Points on a hilly landscape, in no order, each with its height.
From any point a ball rolls to the lowest of the 2 points nearest to it. It stops when none of these is lower. Distance is the straight distance between rows; heights are no part of it.
k406: [-11   3   2   9 -14  14   6  12   0 -11 -10   3  -6  -2  22   3  12 -21
  -2   9  -2]  (h 452)
k17: [ 14   6 -14 -11  -2  -1  11  -4   6  -8   6   6  -6   8 -10  11  -8  12
  10  -4  -1]  (h 117)
k414: [ 15  -8  -1  -5  10  -2  -2   5   9  14  -2 -10   1  12 -25  -5  -6   1
  13   5   4]  (h 359)
k9: [ -8  -1   0   0   6   5  -6  -1  18 -17  -4  -4  15   2   8   4   1   1
   7   4  -2]  (h 139)
k205: [  2   2   3  16  -1  -6 -10  -2  -8  11  15  -6 -12  -3  15   8  -8   0
  -6  -3  22]  (h 605)
k550: [ 16 -13   0 -12  13   5  -5   5   0   9  -7 -13  -2   5 -11   9  -4  -8
  11   1  -4]  (h 295)
k446: [  7 -10   3   5  -8   1  -5  -9   3  -4   0 -13  -4  -5  12  -3  -2 -11
  -2 -15  -8]  (h 331)
k849: [-26  -8  -2  11 -22  18   8  11   9  -5 -10  -8 -18  -1  20   6   9 -28
  -6  -7 -16]  (h 513)
k246: [ -9  -8  11  10 -16   0  -1  16 -14   7 -12   6   4 -13  13   5   1  -7
  -1   2 -13]  (h 764)
k144: [ -7   1   7  -7  -8   1  -2   2   2  -6 -11   8   5   7  -1   1  18  -6
   0   9  -6]  (h 333)
k491: [ -9   6   2   8  -8  16  -5  -6   9   6  13 -17  -2  -6   5   4   9 -23
  -3   7  -4]  (h 316)
k146: [-21   2   5  -3 -10  13 -14  -2  -8 -11 -21  -2  -4   1  13   2  13   1
  -2 -15 -24]  (h 564)
k221: [ 4  8  2 -1 11 -4 -1 -9  5  3  4  6 -6  9 -6  7 -6  6  3  8 26]  (h 511)
k161: [ -8 -21  14   4  -3   2 -11   8  -4  -9  -3   2   7  -2  16  -3  -1  -6
  -8 -12  -7]  (h 493)
k974: [-13  -4  -8  14 -23  11  -3  10   3 -15  -8 -11 -11 -14  18   2  -1 -19
  -6  -1  -6]  (h 488)
k596: [  3  -3   8  12   2   2 -10   3  -2  13  13  -5   0  -4  11  11   3   6
  12   6  12]  (h 593)
k251: [ 1 -5  8 -1  8 -8 -7  3  5  5  7  5  6  3 -2  5  8  7 15  0  2]  (h 556)
k281: [  1  -1  -2  -8  18  -1  -6   4 -12  -4   9   2  11  -4 -13  -3   0   5
  -8  10  -4]  (h 688)
k626: [ 11   2  -2 -17  17   1   4   3   2   7  11 -10  -9   5  -5  17 -14  -5
   5   4  -6]  (h 233)
k440: [ -3   7   9  -2 -11  11  10  -7   1   0   6  -9  -1   3   9  10  11 -11
   5   0  -9]  (h 367)
k773: [  3  -7  -8 -13   3  -2   2   7 -13 -10  -2  14   2   4  11   0  -2   8
  -7  -5  -5]  (h 435)
k300: [ 12   3   3  -6   8   5   7 -10   8  -6 -15  -3   7   5  -2   0  -6   0
  -9  11  14]  (h 416)
k113: [ -1   7   1  -9 -11  -2  26  -4 -21  -7  -7   6   8  -6  -1  -3  -1   9
  -2  -5  -4]  (h 307)
k682: [  0   2   8   1 -12  -4   5   7 -16   8 -13  -6   4 -10   6  -1   0   5
   2   4  -4]  (h 725)
k73: [ 15   6   1 -11   4 -10   6  -1  -6   9  11   1   3   3 -20 -16  -5   5
   1   3  -1]  (h 657)
k627: [ 17   3   8  11  24 -11  -4  -5   3   3  10   7   0   0 -17  -8   3   5
  20  -6   9]  (h 576)
k374: [-19 -12   5  24  -7  17  -2  11   2   0  13   3   0 -21  12   6   6 -12
 -16  -2 -12]  (h 568)
k931: [ 14   9 -13  -1  -5   2  10 -13  -1   0   9  -2   6   2  -2   2  -1  -3
   2  -3   0]  (h 173)
k506: [ -9 -15   9  15   3  10  -1  -1   1  -7 -13   5  12  -9  25  -1  11  -4
  -8  -6 -13]  (h 528)
k35: [ 18   8 -10   0  11 -11  -6   2   6   2   4   8   1   4  -2  -8  -9  17
   4  -7   8]  (h 232)
k932: [ -4   4  -1  10   8  -6 -12  -1   5  -6  16  -3   2  -6  20  -6  -4   7
   1 -11  -3]  (h 134)
k487: [  1  -1  -7  -4 -14  -4 -11   5  -5 -14   3  -6  -5  -9  21  -5   2  -5
   4 -13  -6]  (h 385)
k846: [-32  -3  -7   3 -14   8   3   9  -1  -7  -7 -11  -6   5  15  -1   9 -11
  -6  -8 -15]  (h 527)
k471: [-12  13  -8   0  -8   4   4  -1  -4   6  -5   1  -2 -12  14   8  12   3
   0  11   1]  (h 555)
k868: [ -7  14  11   4 -10  13  12   1 -12  -1  -3  -1  -1  -8  22  10   9 -18
  -1   3  -8]  (h 413)
k141: [ -6  -1  10   8  -4  -6 -12 -12  -2  -1  -3   5   4 -14   9   2   0  14
   3  -8   7]  (h 334)
k49: [-3 -4 -5 -6 -7 -9  3  1 20  7 -8  3 -1 15  3 -3  9 11  4 -4  1]  (h 219)
k936: [ 10  -5   0  -9  -2   1   9  12  -1  13   7  13   1  11 -26  -7  -2  15
   1   2   1]  (h 641)
k19: [ 18   4   1   5  23  -1   4   3   4   7   4   1  -7  14 -22   7 -27   3
   0   5  20]  (h 510)
k52: [ -9   0   7   6 -19   5  -5  -1 -12  13  -5 -18   2 -18   5   0  -4  -3
  -7   3 -11]  (h 653)
k426: [ -8   0  -5  -4   1  -5   4  -9  -1 -18   9  -5   3 -10   2   5  -5  -9
   9  -3   5]  (h 606)
k545: [ -5  -6   5  -6 -15   9  -5  -1 -14  -5 -19  -1   5  14   0  -2  16   2
  -4 -18 -19]  (h 590)
k465: [ -7 -11  -4   2  -1 -15  -7  -2  -2  21   4   0  -7  -4   0  -1   2  -4
   0  -1  11]  (h 341)
k880: [-14  -9   0  12 -11   0  -7  18  -7   5  -4  -5   9 -12   6  -6   1 -13
   2   9  -1]  (h 790)
k632: [  7  14   9  17  35 -14  -9  -4  -2  -3  12   7  -9  13 -27 -11  -6  -3
  18  -2  10]  (h 558)
k336: [  6  -8   6   9  -8 -11  -6   0   0  15  -8  -2  -4  -7   1   6  -8 -15
  -2  -1  -2]  (h 427)
k117: [  8   0  -7  -4 -11  -4  10 -12   0  -6 -22   4  -1   1   5   1   3  -2
  -3  11   5]  (h 450)
k264: [ 11  -3   3   8  15  -7  -5   8  -4   3  17  -4 -11   5  11  -1 -10  -7
  -3  -6  18]  (h 572)
k288: [ 25   9  -8   4  21   7  -5  -9   0   1   6   9  -5   7 -18  -3  -2  21
   5  -3  16]  (h 287)
k688: [ -3  -1   1  13  -9  11  -5   7  18   7   2   2   8   3  10  -2  11 -19
   3   2 -15]  (h 234)
k107: [-12  -4   3  19  -4  -2   0  -3  10  -1  18   0  -1 -17  11   3   4 -17
  -5  -6  -8]  (h 581)
k649: [-11   4  -1 -11  -1  -1  24   5  -7 -10 -13   6   9   4  -6  -6   5  17
   3   4  -8]  (h 264)
k139: [  9  11 -11  18  14  -8 -16  -1   1   9  14  -5   0  -7   8  -7  -7  15
   5  -5   8]  (h 170)
k908: [-5  3  0 -7 -9 -7 19  2 14  6  1  2 -3 12  7  2 -3 -1  2  3 -1]  (h 175)
k204: [ -9   0 -10  -2   5 -17  -9 -11  -2  15   5   0 -13   0 -10   9  -5  10
  -8   1   7]  (h 265)
k294: [  7 -11  -1 -12   3   7  23  11  -7  -3 -14   5   4  -1 -25  -4 -10  11
   5  -1 -11]  (h 276)
k155: [ 22   6  -4  -7  19  10  10 -10   2  -1  -2   8  -1   2 -18  -1  -4   7
  -4  13  13]  (h 349)
k772: [ 11   0  -8 -19  -4  10  19   3   9 -12  -7  14 -13   5 -18   2  -2  22
   6   0  -4]  (h 172)
k166: [ -5  -5  -4 -14   8 -12 -15   2  -5   8  -6   7  -8   3 -13   3  -3  12
  -6   9   2]  (h 178)
k63: [ -7   1  -8  12   4   1  -2 -11  13 -10  12 -10   0 -12   7   5  -4 -13
  -4  -1   7]  (h 597)
k451: [  7   2 -12  -1  -3  -8   7  -6  17   2   7   3   1  15   0   5  -2 -12
   5   4  10]  (h 217)
k637: [  0  -2  12 -17  -4  -6  15   2  -4   0   1   4  -3   1 -23   9 -14  -1
   9  -2 -11]  (h 384)
k864: [  2  -2   1 -20   1   2   5   8  12 -10 -14   8  -1  13 -17   1   2  12
   3   2   3]  (h 220)
k515: [ 10  -6  -8 -13   1  -6  -7   0 -10  -4   9   3  -3  -5  20  -3  -3   5
   3 -12  -9]  (h 412)
k555: [  1  -2   3   5  -5  13 -12  -2  17   4  14  -9  -4  -1  17  -3  12 -11
  -2 -10  -7]  (h 269)
k953: [  7  -2   6  -8  -3 -13   1  -6   4  12  -4   1  -7  -3 -18   6 -14  -7
   3   1  -4]  (h 433)
k573: [ 11   2   9   2  16  -4  -6   4   0  -1   1   7   4   3  -9   2 -18   6
  -8   8  20]  (h 477)
k108: [  9   1   0  -9 -16   3   6  -5  -7   0  -4   0   7  12  -7 -13  11   8
  -3  -8 -15]  (h 612)
k490: [  1   7   4  -3  10   2 -13   4  11 -17  11  -1   8   2   6   3 -11   6
   3  -6   3]  (h 88)
k598: [  9  -5   0 -14   0  -3   0   0  19  -1 -10  -7   1  14  -5 -16   1  19
  -1  -3   6]  (h 270)
k833: [  0   1   1   0   2  -6  -7  -2 -10  -5  -5  -7   8 -16   2  -7   3  -1
  -2  10  19]  (h 65)
k934: [  6   3  -8  -6   5   1  29   6  -1  -8  -9  19   7   0 -18  -8  -7  13
  -2   4  -7]  (h 228)
k156: [ -4   1  -6   0  -9   6   0  -4  -8  -3  -5 -12  14  -7  -5  -9   7  -5
   9  10   7]  (h 211)
k959: [ -8  -8   2  13 -16   9  -7  -2   5  12 -10  -9  -6 -16  11  -7   6  -5
 -11  -3  -8]  (h 570)
k175: [ -5   1   1   8 -16  -5   8  -7   0  -4 -20   8   9   2   5  -4   7 -15
  -3   3  -4]  (h 388)
k461: [ 12   2   0 -11 -11   7  16   7  -5   1  -1   7   9  20 -13  -7   7  12
   1   3  -1]  (h 627)
k560: [ 17   5 -10 -16  10   7  -2  -1   0   9   8  -3 -10   4 -13  13 -12  16
   7  -2   0]  (h 180)
k45: [-15 -16  11  13  -1  20  -5   2   9 -13   0  -1   1  -9  19   4   6 -23
 -15  -8 -12]  (h 552)
k569: [-10   6  -5  15   3   9  -2  -3  15   0   3   2  19   2   9  -1   9  -2
  -1   7  -5]  (h 191)
k618: [  9   5   1  12  27 -12 -10   0  -9   5   6   4 -10  15 -23  -2 -28   3
  -9  -1  12]  (h 532)
k126: [-16   0  -8 -10  -2  -5  -6   2  -4   3 -13   5   6   0  -8   0   5   4
  -9  13   1]  (h 266)
k801: [-12  -6   7  -4  -2   4   3  10 -17 -15  -8   6   8   3  19  -7   9  -1
 -11  -8  -9]  (h 460)
k245: [ -4  12   9   7  12 -13  -9   1  14   0   7   0   1   1  -4  -1   0  13
  14   4  18]  (h 536)
k494: [  6   8  -4  11  29 -15 -14  -6  -1  -1  18   4  -8  19 -21  -4  -7  -3
  -2  -4   7]  (h 547)
k544: [-10   2  -3   0  -2  -1   2   0   0  -5   0   7  -2  -8   9  17   0 -10
   6  12   3]  (h 585)
k289: [ -7   7  -3 -12   0   3   7 -12 -15   4  16 -14   1  -1   0  -3   4   7
  -6   2   8]  (h 417)
k871: [ -1   0 -12   2  -9  -3  -8  -3   5  12  -4  -8  -4  -5  12  -2   6   5
  -9   6  -5]  (h 508)
k448: [  8  -1   0   1  19 -15  -5  -4  -1   7  22   3  -3  11  -4   0  -2  -4
  -1  -4   8]  (h 557)
k610: [ 13  -4   1 -15   9   4  18   5  -7   5   4   0  -6  -7 -30   7 -12   8
  15   2  -6]  (h 338)
k712: [-22  -1  -1   6 -14  21  -9  13  -1 -12 -16  -8  -4   1  13 -13  15  -7
  -9 -13 -26]  (h 543)
k315: [  2   0   1  -4  10  -8  -7  -6  -9   7  10   5   9   4 -28  -7  -4  -2
  -6   7  10]  (h 674)
k684: [  8   3   2   5  -4 -12  -4 -16   5   8  -2  -5  -5 -13  11  -4   7   7
  -5  -3   5]  (h 437)
k736: [  1  16  -1 -16  -7   6  13 -11 -17  -2  -1   4  -2   4   3  -3  11   6
 -13   5   4]  (h 369)
k647: [-10   1   1   5 -10 -14  -9  -4   0  -5  -7   3   4  -7  -4  -1  -5   4
   6   3  18]  (h 221)

Call two points neighbours if one is among the 2 nearest of the other. Go from one point of each pair to the other, from neighbour to neighbour, staying as low as possible. Name the highest point that can't be avoided.
k833 and k908 -> k426
k17 and k934 -> k289
k908 and k17 -> k451
k490 and k934 -> k117
k908 and k166 -> k953

Two balls start at each pair of points below. Name the first point that both come to, or write never.
k63 and k440 -> k555
k515 and k108 -> k555
k146 and k773 -> k555
